A landscape with many peaks, sampled at points; each row gives a point and its height.
A climber steps from a point to the highest of its 2 nearest points, and stops where none of them is higher. Distance is the straight distance between rows; heights are no part of it.
mul (h 36.0): 113,82,81,85,79,112,107,124,112,103,102,74,69,111,104,98,82,111,101,106,108,89,94,115,93,98,121,108,106,99,104,86,101,95,117,117,97,117,116,88,120,82,125,86,86,115,94,117,95,85,109,98,100,112,75,99,77,91,118
par (h 28.7): 116,91,100,104,119,98,99,118,106,100,106,101,92,128,84,102,96,116,96,108,91,104,96,107,102,114,107,98,74,103,61,85,90,84,103,90,104,97,114,107,122,82,141,132,102,105,76,94,85,114,107,74,89,95,90,92,103,97,113
Firuf (h 52.7): 125,73,106,109,78,75,109,131,120,98,85,97,103,82,75,93,99,107,77,120,106,76,98,89,111,107,122,99,119,105,110,112,86,98,114,124,79,97,108,99,98,68,138,62,83,98,86,77,86,99,116,117,74,77,102,81,118,91,98
zut (h 52.4): 97,103,76,93,88,112,98,63,50,117,111,78,80,123,104,91,77,94,86,101,106,127,112,104,67,120,122,75,109,97,134,94,108,90,74,92,143,137,107,112,116,141,96,109,102,109,112,118,102,84,99,77,98,124,58,115,98,114,131
fud (h 38.4): 113,91,77,84,68,109,111,133,109,109,90,84,82,84,104,90,99,112,112,124,117,94,94,100,98,81,120,113,129,84,130,107,89,105,128,151,79,121,126,75,126,69,111,64,66,110,104,113,89,74,104,94,115,94,82,89,83,101,93
sefe (h 31.0): 100,94,120,89,106,117,66,110,100,67,116,93,118,98,130,88,104,90,106,127,115,109,106,105,112,109,78,100,79,101,86,65,58,119,118,89,89,70,121,107,69,129,70,89,81,99,103,76,113,94,63,142,118,94,105,95,102,129,56
nalal (h 7.0): 97,115,98,96,127,85,109,121,91,84,88,121,127,79,90,85,123,89,101,84,106,114,113,88,116,108,69,104,91,102,85,118,91,117,83,108,62,88,76,85,87,88,89,98,110,91,109,67,105,91,93,100,110,65,121,120,116,97,53
guras (h 34.1): 100,91,118,78,90,112,75,98,105,73,105,70,74,127,125,92,96,124,107,88,95,105,89,114,100,120,103,111,83,84,89,78,79,118,93,88,132,94,132,121,110,113,78,137,84,94,106,111,99,89,85,92,75,100,79,105,91,88,81
kini (h 6.4): 120,111,89,111,120,97,107,107,63,99,123,96,102,105,82,76,98,86,82,80,106,103,110,106,88,130,88,111,85,101,94,104,84,95,64,82,106,120,102,96,96,128,117,108,94,112,86,68,86,108,100,83,80,100,88,97,101,96,104
videg (h 34.3): 105,93,91,99,104,86,130,90,95,132,85,114,80,86,93,93,110,100,105,70,94,73,86,97,93,91,116,111,115,73,104,127,109,107,83,105,97,102,84,84,99,91,84,104,95,100,117,89,99,119,128,75,65,74,125,92,119,88,113
rudev (h 31.3): 110,98,99,112,111,95,109,121,117,113,83,120,107,112,84,129,93,116,100,113,88,103,106,93,99,94,98,87,94,123,83,100,123,72,117,101,99,103,88,100,109,68,152,101,121,91,83,110,93,116,105,91,102,118,91,85,100,95,125
Gagod (h 41.6): 93,114,92,94,113,74,102,112,94,101,70,142,105,82,85,82,138,113,131,100,98,90,94,78,124,78,102,102,98,68,104,116,81,112,87,118,58,74,100,85,99,74,65,106,70,88,124,65,123,85,98,92,86,39,139,86,130,103,44
keta (h 37.4): 88,93,98,96,92,91,132,88,99,128,69,111,94,63,100,98,121,96,109,73,106,72,98,99,93,79,109,118,126,82,122,137,122,104,104,112,80,92,90,74,88,83,66,74,93,109,133,102,109,102,127,84,94,74,136,100,128,85,97
kel (h 41.1): 129,67,134,103,77,114,79,123,115,80,133,74,119,93,106,94,87,136,77,119,118,77,107,105,123,128,96,96,106,105,92,74,71,117,110,94,99,108,118,118,85,116,98,97,91,88,113,85,111,112,72,159,67,122,81,94,100,117,93
dofi (h 5.6): 118,95,96,114,123,81,110,77,55,103,134,93,87,120,59,84,98,83,77,87,101,117,129,99,80,125,111,101,74,111,83,98,106,90,68,72,118,110,112,114,118,140,146,131,88,105,84,68,77,114,108,72,76,114,85,91,97,104,112
keda (h 33.2): 93,117,118,95,104,127,93,103,86,115,98,85,118,123,101,93,91,84,95,116,108,96,105,108,98,104,93,117,96,116,83,91,97,108,137,102,83,93,94,104,101,118,104,108,107,100,92,99,100,106,85,122,135,104,114,109,105,125,79
vadu (h 53.5): 89,96,110,107,84,104,104,107,116,92,88,104,114,71,116,113,108,95,99,116,126,110,105,80,110,83,81,111,132,114,111,113,110,103,140,132,79,86,97,85,86,73,89,50,111,104,108,116,111,83,92,125,143,99,107,116,106,104,83
sofiz (h 16.2): 75,146,107,102,134,115,97,97,92,125,125,127,114,127,86,114,85,80,115,111,78,115,107,83,88,93,79,116,109,97,97,117,111,126,97,125,87,111,64,124,117,102,100,146,130,88,87,111,87,123,89,94,130,112,116,119,98,126,89
muba (h 45.8): 94,119,83,93,121,80,107,117,76,130,84,144,119,65,73,90,134,110,111,113,99,106,94,71,116,80,89,101,119,80,119,134,93,107,98,134,54,99,79,73,108,81,70,91,94,88,129,57,119,88,120,81,112,48,133,96,132,116,54
vivu (h 24.7): 121,99,71,119,121,66,122,91,86,86,114,105,69,105,69,90,116,102,88,64,93,96,89,112,99,122,122,100,73,87,59,114,103,85,53,80,98,103,116,102,122,92,147,131,86,125,68,69,59,110,134,46,54,77,92,100,90,76,137
bib (h 31.1): 110,79,80,101,99,101,124,83,101,142,95,94,82,85,128,112,97,105,91,71,93,89,99,101,76,102,116,112,103,97,105,111,122,102,101,101,129,122,73,95,83,104,102,84,114,107,114,97,105,115,120,78,79,110,109,101,107,97,130
dubo (h 52.2): 82,105,83,98,87,108,111,64,81,139,84,100,79,110,107,113,94,111,102,98,104,112,87,88,83,83,116,86,124,79,140,115,125,95,98,117,134,124,93,106,127,91,90,110,102,98,119,144,102,100,106,63,99,112,67,115,113,104,129
vosev (h 50.9): 51,151,111,98,104,113,86,69,81,119,71,132,127,107,101,111,105,107,131,112,78,103,104,85,107,62,87,80,132,101,135,134,129,111,87,111,98,104,90,97,108,114,46,119,107,77,116,128,117,83,92,105,138,104,115,104,92,111,73
lel (h 58.1): 66,123,116,104,89,117,77,73,94,112,71,111,109,102,135,110,116,128,122,111,87,116,85,85,105,65,86,102,122,100,136,120,121,111,109,111,134,110,119,85,106,118,51,104,88,84,114,128,120,77,86,94,124,112,95,94,91,105,68
lin (h 6.0): 92,112,92,91,131,90,111,115,110,90,103,127,116,87,107,105,112,93,111,67,83,103,98,97,104,109,75,101,85,85,81,104,92,113,71,98,95,102,70,83,86,88,89,114,121,105,92,88,92,107,102,81,94,83,119,116,104,75,93
kuge (h 46.1): 100,109,122,88,96,105,87,103,110,91,94,94,125,97,86,81,89,105,107,101,110,55,90,102,131,109,110,91,102,88,88,86,71,114,89,81,72,79,101,98,94,115,63,124,100,92,98,96,111,106,83,148,98,70,125,107,116,101,84
Beg (h 59.8): 99,93,88,98,109,100,104,108,88,120,85,116,98,85,125,91,128,120,111,100,105,106,82,90,98,95,89,113,104,77,107,107,90,104,100,110,120,109,102,75,95,97,69,89,90,103,118,90,118,88,103,73,96,80,101,98,114,98,76
Kalaz (h 48.6): 109,97,91,114,108,94,109,73,75,135,133,102,112,132,61,117,69,97,75,116,90,96,121,88,85,125,116,79,88,108,92,87,113,97,89,103,101,128,73,117,119,122,167,130,113,109,73,98,82,134,96,97,103,119,93,102,109,123,142
geze (h 21.6): 84,114,89,100,102,108,91,94,87,115,132,113,106,111,99,122,75,86,90,132,89,134,95,85,96,96,81,82,113,90,123,84,105,108,115,122,109,108,73,99,119,100,112,92,115,104,105,109,104,109,99,84,132,119,83,115,98,123,110
Vav (h 40.9): 113,83,102,89,59,101,98,128,114,84,111,69,101,82,101,90,84,100,85,129,135,83,98,97,111,109,111,108,123,93,115,85,75,119,135,139,71,99,118,87,109,84,108,58,84,116,93,100,92,87,87,136,122,87,94,103,92,106,95
fuda (h 14.7): 116,84,56,109,119,84,124,121,83,102,101,91,85,68,123,79,125,106,78,73,112,130,87,108,74,116,106,103,71,97,106,96,110,91,90,87,117,132,101,82,101,90,116,82,95,127,104,66,82,101,131,41,75,91,70,111,100,96,136
vota (h 36.4): 67,133,103,95,94,133,102,84,74,126,91,91,110,134,103,101,101,89,107,105,102,112,96,108,87,90,84,124,115,100,108,112,117,106,129,126,97,110,88,99,118,109,89,115,111,118,99,133,104,89,97,97,153,100,107,131,110,114,86
lizu (h 22.4): 113,105,65,104,114,85,130,95,94,93,84,101,65,102,78,80,118,82,114,64,95,83,87,126,96,92,121,112,94,84,77,119,105,78,66,86,84,96,121,83,122,89,118,108,83,130,75,95,70,95,137,66,84,72,108,96,83,75,131
mus (h 20.2): 113,109,65,101,107,80,143,122,91,107,65,111,78,79,68,75,136,99,114,75,95,81,96,124,92,89,119,122,114,78,97,144,101,82,88,118,53,110,119,72,118,65,117,82,73,135,91,81,62,87,143,61,87,51,111,93,104,82,111
direk (h 37.2): 117,72,109,93,64,109,93,123,144,64,110,75,90,88,122,115,86,131,110,106,115,85,103,107,115,99,107,96,114,112,92,78,101,97,123,96,108,93,118,98,91,94,101,75,100,93,110,123,109,82,77,146,95,134,85,94,68,89,110
nef (h 52.6): 104,88,106,82,87,112,95,115,127,90,67,104,89,114,123,105,119,144,134,105,100,64,88,113,124,87,113,114,95,78,66,91,89,109,120,102,86,70,130,93,100,79,84,114,75,105,106,115,115,81,88,108,89,73,115,93,109,89,67
Sav (h 10.5): 110,140,89,108,125,84,119,134,76,128,87,140,109,109,43,89,120,109,101,106,86,90,108,101,98,97,93,114,127,93,88,137,94,101,92,131,51,127,84,95,122,78,130,127,107,98,79,82,72,117,111,77,101,67,114,94,120,111,88
pur (h 46.5): 69,117,128,112,84,83,76,64,90,79,117,105,122,94,97,111,78,71,78,110,82,123,109,85,92,100,91,66,118,119,141,109,109,100,75,71,139,94,86,138,81,129,68,94,132,63,116,117,101,103,93,112,97,129,85,100,93,101,108
zote (h 31.9): 117,81,91,98,99,104,110,74,131,106,87,76,83,106,130,118,86,103,91,64,78,85,112,119,95,102,115,114,72,133,72,96,122,84,112,90,98,102,84,90,73,107,133,82,106,112,83,91,112,103,106,111,104,121,135,94,88,78,118
lufo (h 34.0): 119,74,88,105,85,108,110,124,128,104,82,84,70,103,99,118,91,116,102,111,102,97,92,107,90,90,124,100,97,123,92,98,119,62,127,108,101,108,120,97,105,58,155,80,92,103,88,122,96,90,119,90,99,119,70,84,87,88,130
zabi (h 48.9): 104,111,109,97,111,102,81,109,108,93,80,124,114,109,102,84,117,120,130,112,101,75,79,94,128,87,104,96,87,75,86,90,66,103,84,88,94,78,122,97,99,101,64,128,77,91,96,96,120,92,80,119,91,63,116,88,117,100,68
vavud (h 45.7): 115,105,103,102,99,103,115,98,73,129,72,92,99,115,81,80,107,109,98,96,109,82,111,108,102,98,112,107,107,109,90,118,107,96,103,94,94,95,108,90,113,105,106,112,97,83,109,91,112,96,94,95,90,91,110,85,107,102,83
let (h 37.9): 99,96,131,116,78,114,71,97,105,78,121,80,98,119,101,96,72,113,91,126,106,116,98,101,95,97,102,89,104,110,129,80,107,94,98,87,138,108,132,129,120,116,95,113,83,79,108,123,104,109,80,116,85,151,63,83,75,113,113
nog (h 44.8): 65,163,115,112,112,112,70,75,62,110,96,122,140,112,90,107,86,89,103,131,90,119,101,75,110,89,80,66,119,113,138,124,113,114,80,95,99,103,80,127,109,123,63,123,121,64,111,109,112,99,82,105,139,114,93,112,97,137,83
sotov (h 12.0): 85,141,94,94,115,97,115,108,79,135,88,134,109,124,57,103,101,115,116,108,90,88,112,101,104,77,95,100,132,84,104,126,111,113,97,129,57,116,83,86,134,78,102,137,103,87,100,106,88,115,98,85,114,89,120,103,103,114,92
nadig (h 7.7): 109,99,104,114,118,88,102,128,80,71,102,109,120,78,102,76,123,85,85,109,125,139,114,91,106,119,60,100,93,114,96,105,81,105,91,104,84,94,104,86,87,92,102,73,101,95,110,61,103,91,82,102,109,88,94,104,99,107,71
Zige (h 26.5): 105,87,120,109,129,87,99,79,110,100,110,107,94,119,92,116,109,91,92,87,89,126,101,88,93,113,99,106,59,109,63,95,105,92,100,82,126,80,97,129,110,97,129,139,117,86,84,97,92,128,104,69,85,103,106,97,120,92,100
Tobi (h 16.3): 103,110,53,111,122,74,128,107,79,105,128,116,90,86,84,84,116,90,85,76,92,138,94,103,81,109,96,96,91,81,101,99,114,94,78,101,111,139,81,83,126,97,132,103,107,132,96,74,64,112,129,36,93,94,81,118,95,102,137
Lare (h 32.1): 107,74,107,77,100,97,82,83,126,64,120,87,71,123,119,115,96,107,118,65,77,103,94,123,87,123,110,101,59,80,69,70,78,97,72,73,144,84,123,137,97,119,90,135,97,101,95,107,93,104,108,92,60,104,105,95,90,78,111
Zer (h 19.2): 109,134,107,104,145,111,94,97,84,139,121,128,126,118,73,100,91,72,107,111,86,87,119,81,91,104,91,103,87,114,79,117,92,112,87,94,82,107,69,127,95,129,105,150,126,75,75,87,98,134,90,109,113,108,118,87,105,129,93
gebe (h 44.2): 96,96,130,89,92,104,88,94,110,86,110,63,133,99,82,86,72,94,76,94,110,57,103,118,128,126,108,89,79,106,80,68,83,119,109,72,57,88,92,104,96,121,102,118,97,102,91,82,88,120,90,154,101,91,115,119,107,106,99
fegos (h 47.6): 85,102,98,106,100,111,113,117,110,106,83,112,97,93,112,115,115,98,101,104,109,126,95,93,89,77,72,132,118,101,111,120,121,96,141,145,86,106,88,91,105,65,108,64,108,118,108,121,102,86,113,93,139,102,99,117,109,105,92
ked (h 52.5): 98,92,84,97,117,91,111,123,117,98,72,136,89,92,123,102,139,120,129,90,96,95,74,101,95,86,95,121,86,60,87,105,82,98,98,119,101,95,107,88,97,65,86,98,84,124,101,100,102,94,118,69,85,58,110,100,119,90,88
pul (h 42.3): 92,97,97,100,104,76,105,87,110,83,94,99,99,81,90,88,104,62,99,82,100,102,98,96,107,82,104,89,100,101,115,104,107,94,78,73,108,74,95,89,99,105,83,79,104,93,104,98,103,94,118,101,95,89,111,105,96,78,105
dob (h 17.2): 111,65,83,101,82,98,115,115,144,71,75,78,76,64,132,100,118,104,117,70,121,83,83,108,88,92,111,115,97,97,102,109,104,80,92,90,113,98,118,89,83,75,89,63,91,120,103,124,100,79,117,98,97,98,95,99,81,63,124
bofof (h 15.4): 135,66,53,111,106,91,100,122,96,92,119,79,72,82,107,89,93,113,77,92,111,111,96,117,77,130,122,99,71,107,107,81,93,75,75,84,112,143,124,90,104,91,134,92,83,133,80,82,90,95,139,69,59,110,56,100,87,82,153
gupab (h 30.5): 95,109,99,84,95,112,103,89,97,125,127,97,96,112,98,105,68,86,106,92,82,72,99,102,98,108,105,109,120,82,102,99,91,129,89,116,96,105,75,94,101,119,86,113,112,105,96,102,99,112,102,113,101,99,127,108,95,99,106
rolos (h 41.5): 82,89,84,93,100,75,111,108,124,72,83,108,108,44,123,90,132,78,125,76,104,100,79,87,100,79,93,92,102,71,122,106,100,105,79,90,106,76,92,76,85,92,49,63,94,115,121,98,101,84,121,94,110,68,115,111,96,76,103
Rami (h 41.4): 79,98,101,79,72,122,99,58,118,122,105,88,84,113,132,140,83,115,115,100,76,101,101,98,100,85,115,91,123,102,106,86,134,103,139,102,138,99,81,105,95,110,86,102,125,92,117,149,114,89,88,112,101,137,96,107,100,93,113
niriz (h 56.9): 123,75,110,96,78,92,99,119,129,102,77,95,96,88,100,97,110,123,105,122,109,72,95,93,124,82,124,105,119,92,97,99,83,101,130,115,85,78,126,95,101,72,101,75,82,93,104,98,109,90,96,121,82,76,106,79,120,97,79
Feg (h 48.7): 109,94,82,90,84,128,91,80,66,129,101,75,92,125,117,98,79,111,92,115,109,112,119,115,84,109,111,79,108,113,117,85,108,93,105,93,131,126,108,103,103,135,98,96,102,95,117,113,124,85,82,109,107,140,72,100,87,122,113
nusa (h 29.6): 109,78,76,97,92,114,123,69,126,126,86,81,62,109,122,129,85,112,114,61,85,79,100,119,77,94,130,109,97,115,87,110,137,76,102,97,117,121,87,97,89,93,122,102,116,113,96,129,105,99,122,97,93,129,113,101,82,77,149
Fozo (h 33.1): 82,117,91,91,86,126,107,85,87,120,100,85,98,114,110,102,79,88,101,90,102,84,92,114,90,105,98,113,119,90,114,104,102,107,102,116,104,117,86,86,101,114,83,98,117,125,96,131,101,89,102,104,131,98,107,124,99,91,112
pira (h 39.4): 64,120,141,85,93,108,70,69,125,83,116,92,129,97,126,120,92,82,105,102,60,106,113,97,107,101,90,93,101,130,97,90,104,117,115,67,119,79,76,132,56,130,52,118,146,69,101,124,105,96,77,144,104,119,113,106,96,93,78
rav (h 8.5): 112,115,98,103,107,104,106,151,83,88,99,99,122,106,90,75,109,117,92,116,112,109,108,111,103,123,77,107,100,103,81,98,75,111,109,119,66,119,105,83,109,87,122,101,96,108,93,77,84,94,74,93,119,86,91,108,98,110,70
Bap (h 38.6): 98,109,116,110,108,97,80,95,65,91,125,100,123,107,73,83,82,85,82,123,107,116,111,93,106,106,87,75,98,114,123,90,89,94,75,66,117,101,108,110,100,137,92,109,97,79,106,83,102,111,88,113,93,125,80,87,94,113,102
Vib (h 18.5): 113,83,81,111,99,91,133,127,117,90,56,104,80,74,103,93,131,119,123,74,117,70,90,112,91,84,116,121,109,88,96,142,102,75,84,102,83,100,128,84,97,55,98,78,78,123,105,111,81,85,130,72,86,77,99,91,97,69,116
voraf (h 54.7): 115,69,105,116,101,107,89,85,82,111,139,77,95,122,79,107,69,109,59,116,110,111,110,102,82,139,107,101,75,115,101,70,104,86,98,91,117,129,111,117,108,116,149,126,96,117,77,99,95,127,112,93,81,120,66,104,117,106,140
Ludi (h 9.2): 112,136,89,111,125,96,112,136,66,109,92,115,119,113,59,69,126,113,93,106,103,115,98,107,105,110,78,117,101,94,80,116,85,97,98,114,62,118,99,90,128,88,125,126,101,103,92,73,87,98,93,73,110,64,94,107,119,117,67
zav (h 21.3): 112,124,100,100,149,93,102,92,95,130,100,140,100,121,67,88,109,61,109,95,81,84,116,89,100,95,109,115,79,102,63,116,90,114,87,107,65,86,76,125,95,114,106,149,109,85,67,77,100,128,109,97,96,73,138,82,118,119,82
kosu (h 49.2): 120,92,111,109,99,104,100,98,103,125,77,115,107,99,107,93,118,119,114,101,96,72,109,101,105,82,107,111,111,107,90,122,94,100,95,85,112,93,102,101,83,118,73,109,103,69,117,98,134,98,82,116,83,102,128,67,108,101,70
bos (h 41.0): 96,140,103,117,114,98,84,105,62,108,104,123,133,98,72,86,94,90,98,126,112,105,108,76,116,93,87,72,117,114,126,120,97,103,69,83,93,101,89,103,104,121,79,107,108,64,108,84,115,104,81,110,114,109,99,91,96,122,84
pema (h 29.8): 84,117,124,89,122,112,61,104,104,81,121,108,121,105,113,94,91,77,113,121,92,109,103,93,107,97,82,98,85,104,100,81,75,114,94,82,102,80,103,116,80,134,58,110,101,84,93,89,110,101,82,127,119,106,112,95,94,116,68
gotor (h 55.3): 123,75,122,119,97,84,89,134,120,87,109,95,116,100,76,101,83,104,60,130,95,81,99,97,108,132,106,99,82,121,87,80,78,102,116,111,75,103,101,116,85,88,158,82,83,107,61,65,84,122,110,130,75,87,93,82,118,105,105
vifa (h 31.8): 104,95,123,94,108,124,80,120,101,78,102,77,110,119,120,86,102,92,98,119,116,107,108,120,100,115,86,115,72,119,66,67,79,104,140,88,82,82,117,108,87,115,110,97,86,105,93,83,97,103,72,130,122,107,102,99,96,124,71
Nagol (h 39.6): 121,96,123,119,83,123,81,129,103,96,119,95,118,109,111,104,78,136,88,131,114,93,105,93,104,115,89,92,113,113,109,89,95,108,106,106,114,120,110,117,99,101,108,104,96,80,107,106,108,117,65,129,80,147,72,85,88,120,105
seso (h 7.1): 117,106,100,97,120,99,93,118,69,71,119,96,112,100,93,71,108,83,94,84,111,108,112,104,99,131,74,106,73,93,90,93,58,107,64,79,93,98,111,101,78,125,95,104,82,104,98,56,94,98,77,101,86,88,96,94,104,100,70
gofak (h 45.5): 82,85,113,95,85,92,86,79,127,75,94,83,93,86,124,106,109,75,99,91,99,123,86,102,103,85,91,97,97,113,108,83,108,83,118,76,131,75,104,97,83,102,77,72,110,102,102,126,112,86,106,108,111,106,94,106,98,79,103
Fabiv (h 59.6): 101,115,70,103,86,102,112,78,52,137,103,100,86,113,85,89,89,102,94,103,108,103,96,93,88,97,118,81,129,76,140,117,108,101,74,111,122,130,97,94,130,114,100,104,88,96,118,106,100,97,100,72,88,108,74,102,99,115,120
Zibik (h 43.0): 65,123,135,93,110,87,70,60,97,92,129,108,126,97,92,113,79,58,86,108,71,117,122,78,103,104,93,73,100,132,117,109,110,118,77,66,113,87,67,145,68,135,65,122,148,54,103,103,103,111,100,119,103,116,107,109,98,102,89
fibuk (h 34.6): 123,65,98,98,85,95,94,124,139,55,93,67,91,90,110,104,92,112,86,114,110,100,101,117,116,119,107,92,70,129,77,67,89,78,132,95,70,89,126,85,89,77,149,59,84,122,73,84,91,87,97,127,110,97,90,91,82,86,118
pag (h 47.7): 111,84,80,105,111,78,115,106,117,83,64,119,88,88,121,98,134,105,105,65,97,96,84,107,101,102,103,107,57,74,76,98,87,96,90,90,99,77,97,103,83,66,110,90,88,122,104,77,101,101,119,69,71,53,114,102,127,85,95
kege (h 44.4): 92,87,93,103,95,71,115,96,118,63,63,108,92,66,125,85,143,88,117,57,108,95,80,101,99,93,99,106,78,66,106,105,95,107,75,80,107,64,96,101,76,88,62,78,85,112,125,89,108,90,110,85,78,53,122,109,119,79,87
Luso (h 36.1): 86,103,132,94,81,122,60,86,114,73,109,73,85,126,131,105,86,122,105,108,89,130,88,104,88,103,104,106,98,110,112,78,104,100,114,91,154,106,133,129,113,121,73,129,96,86,102,138,97,93,82,99,91,138,70,94,81,97,100
Vimu (h 13.7): 100,128,103,105,115,98,103,114,89,134,101,123,103,128,74,110,86,95,109,122,89,98,121,85,91,80,101,106,121,104,102,115,117,111,112,129,86,105,82,117,126,92,131,117,103,79,93,98,92,122,95,94,113,119,110,85,93,131,94
rinu (h 59.1): 90,111,98,110,74,121,105,113,103,89,86,101,121,94,111,109,90,101,104,131,130,110,105,94,105,87,88,79,126,114,124,101,113,90,126,123,85,102,102,91,99,78,104,61,104,104,109,133,108,81,68,129,146,129,78,108,87,112,109
Tes (h 35.8): 116,63,102,91,76,108,90,112,150,59,94,60,72,105,119,115,97,120,103,94,107,84,93,124,114,102,116,104,75,122,64,70,101,78,127,77,97,70,127,104,87,86,123,84,93,109,91,111,109,82,99,125,98,112,94,94,78,80,110
Gif (h 33.3): 123,70,102,101,98,96,90,85,123,92,110,73,103,97,113,113,77,106,67,94,91,93,116,116,113,116,101,97,66,139,80,73,98,86,117,87,87,103,95,91,69,112,143,69,98,108,77,74,107,113,97,133,98,115,111,91,96,91,116
Potad (h 49.1): 83,83,109,95,76,97,96,91,149,69,97,89,97,61,127,123,115,85,110,99,115,107,93,88,120,74,88,101,119,116,103,87,115,94,147,104,91,63,95,84,70,78,81,50,112,109,101,131,115,77,93,135,135,101,107,114,98,83,94
naza (h 46.0): 77,97,109,85,86,102,108,61,113,124,85,101,78,103,110,118,99,108,121,89,81,96,89,93,100,68,116,95,126,83,119,109,127,106,109,106,129,97,96,94,114,93,70,116,105,90,122,143,104,101,110,86,92,108,103,103,104,83,110
Gan (h 30.0): 113,96,108,103,118,93,89,85,112,60,115,112,89,127,98,112,105,94,115,59,86,96,89,123,93,128,101,96,43,85,49,89,67,86,48,65,121,76,126,148,90,104,104,156,99,100,75,100,78,116,104,86,61,95,114,90,95,81,111
fipag (h 38.9): 98,83,115,80,65,117,90,81,138,92,109,74,90,101,126,129,86,130,107,98,86,83,100,113,126,90,114,93,119,109,89,72,119,106,141,87,123,86,97,103,89,110,84,99,119,86,113,140,117,88,81,136,83,132,92,106,93,88,102
Tol (h 52.3): 74,110,86,97,123,88,112,102,81,126,86,138,110,68,108,93,142,109,118,95,93,111,72,83,100,70,81,111,110,63,124,128,106,107,94,121,99,104,83,71,106,96,51,92,88,106,132,83,116,91,127,64,118,61,116,108,117,111,77
kozi (h 26.2): 100,88,109,98,105,97,88,104,115,99,146,102,94,116,86,114,65,81,97,118,86,99,112,91,92,94,106,95,94,107,103,71,100,98,102,95,114,92,90,113,101,119,121,100,99,88,90,91,100,119,103,123,95,134,103,82,79,111,116
kib (h 66.7): 89,106,105,111,83,111,89,111,113,82,93,107,106,81,129,105,100,110,119,111,111,115,93,85,101,79,85,94,126,101,136,108,107,101,95,111,126,108,114,89,98,94,67,73,95,92,113,130,109,80,81,108,120,128,84,94,75,93,94
kivev (h 46.4): 97,78,102,102,68,109,89,71,88,97,108,77,102,99,112,110,84,95,72,122,113,123,116,112,108,107,93,56,111,128,126,73,111,86,111,78,125,103,106,101,83,120,101,66,112,89,120,116,121,92,79,130,103,142,65,99,87,113,121
fili (h 44.6): 82,98,116,118,67,89,86,67,71,88,119,96,114,79,108,114,88,78,64,129,115,125,110,92,113,107,74,49,130,122,145,98,105,107,91,89,116,90,92,115,75,111,81,55,117,74,131,102,119,96,82,119,109,132,71,104,91,118,106
nitov (h 16.4): 115,69,68,104,94,94,108,115,127,69,97,74,80,63,126,98,104,95,96,73,117,111,83,113,87,109,106,97,70,106,112,85,103,70,83,80,118,114,117,81,94,84,110,62,90,129,92,110,93,85,125,81,90,109,70,103,75,66,149
Melob (h 40.3): 94,102,84,96,75,97,135,91,91,128,68,101,100,79,85,104,101,93,105,84,116,73,114,106,98,75,116,97,137,94,133,138,125,92,96,117,77,104,97,76,107,77,96,66,92,102,126,120,101,93,115,97,105,98,113,100,107,88,110
pirap (h 23.9): 67,117,118,88,100,114,81,79,108,91,139,98,98,120,110,129,68,69,106,115,78,132,103,86,89,94,90,95,100,110,114,76,117,104,124,104,122,90,78,122,101,118,99,106,122,94,96,118,94,106,91,114,129,138,99,109,83,111,109
rab (h 42.9): 102,109,97,92,69,102,124,98,67,126,61,90,113,93,77,88,108,108,95,102,129,83,124,112,107,90,113,99,128,106,119,130,118,96,119,122,66,99,113,72,116,81,102,77,92,88,127,101,111,84,91,106,113,91,117,98,108,104,77
Vop (h 41.3): 68,111,111,98,110,121,96,93,101,106,89,107,98,113,129,111,126,91,112,95,94,133,86,97,85,85,66,142,99,99,95,113,121,101,137,126,116,95,88,101,101,92,83,104,109,119,100,127,112,85,111,88,134,99,107,126,111,100,76
fotet (h 59.4): 106,72,116,120,92,92,86,112,103,83,133,82,106,102,79,101,74,95,47,126,113,109,97,101,101,132,91,103,78,112,106,67,91,96,114,102,89,110,109,105,99,90,152,88,84,117,70,87,91,123,114,109,85,100,68,103,112,99,124
gokos (h 18.8): 89,114,79,101,123,91,117,98,88,110,120,119,91,113,87,106,97,88,101,89,82,135,105,95,83,96,90,97,100,87,97,98,118,97,91,115,112,120,74,95,131,93,130,115,120,114,95,104,78,111,111,57,119,110,96,118,91,103,120
mebo (h 23.8): 97,102,109,94,134,95,114,63,98,123,96,117,80,130,81,104,110,79,115,84,78,102,102,93,95,96,115,113,83,95,58,110,109,105,98,103,97,81,86,113,119,104,109,155,116,101,82,102,92,126,110,77,101,81,137,101,121,98,98
verol (h 27.9): 107,103,106,95,109,97,89,131,118,100,126,110,114,104,88,101,74,88,103,118,93,74,110,91,109,98,105,98,108,103,95,89,84,116,93,105,80,96,84,103,91,106,107,97,102,89,85,78,99,115,97,134,98,107,118,87,89,110,97
sek (h 53.2): 99,93,104,98,110,95,90,85,99,112,99,119,103,85,126,93,119,95,114,89,82,99,91,93,96,91,96,102,93,90,101,105,86,108,82,79,137,90,90,99,70,131,49,99,106,81,121,87,129,97,96,97,85,96,121,81,107,98,73
Supov (h 42.6): 104,88,120,92,68,106,90,114,105,82,124,63,125,82,96,96,68,98,70,124,132,72,111,107,121,126,103,92,111,109,100,68,78,124,131,108,60,96,100,95,90,109,106,72,98,109,97,85,90,104,79,163,121,104,104,114,91,122,101
bam (h 27.1): 113,113,97,111,127,85,113,88,79,80,115,108,76,125,67,92,115,101,103,65,95,101,92,114,95,128,108,101,73,89,47,113,91,88,49,75,109,92,124,121,120,102,123,165,100,109,73,88,64,113,110,51,68,84,95,102,91,84,113

Call two points neighbours if one is among the 2 nearest of the other. Go from one point of each pair to the other, from neighbour to neighbour, staying as high as possible. Name the lowest point that can't be avoided.
vadu, Beg | rolos
fotet, niriz | Firuf
Fabiv, pur | fili

For each start below, name the point where the climber stops.
Vib | niriz
Supov | niriz
nusa | Fabiv
Vimu | niriz
kozi | vadu
Melob | Beg
Lare | niriz
sefe | vadu
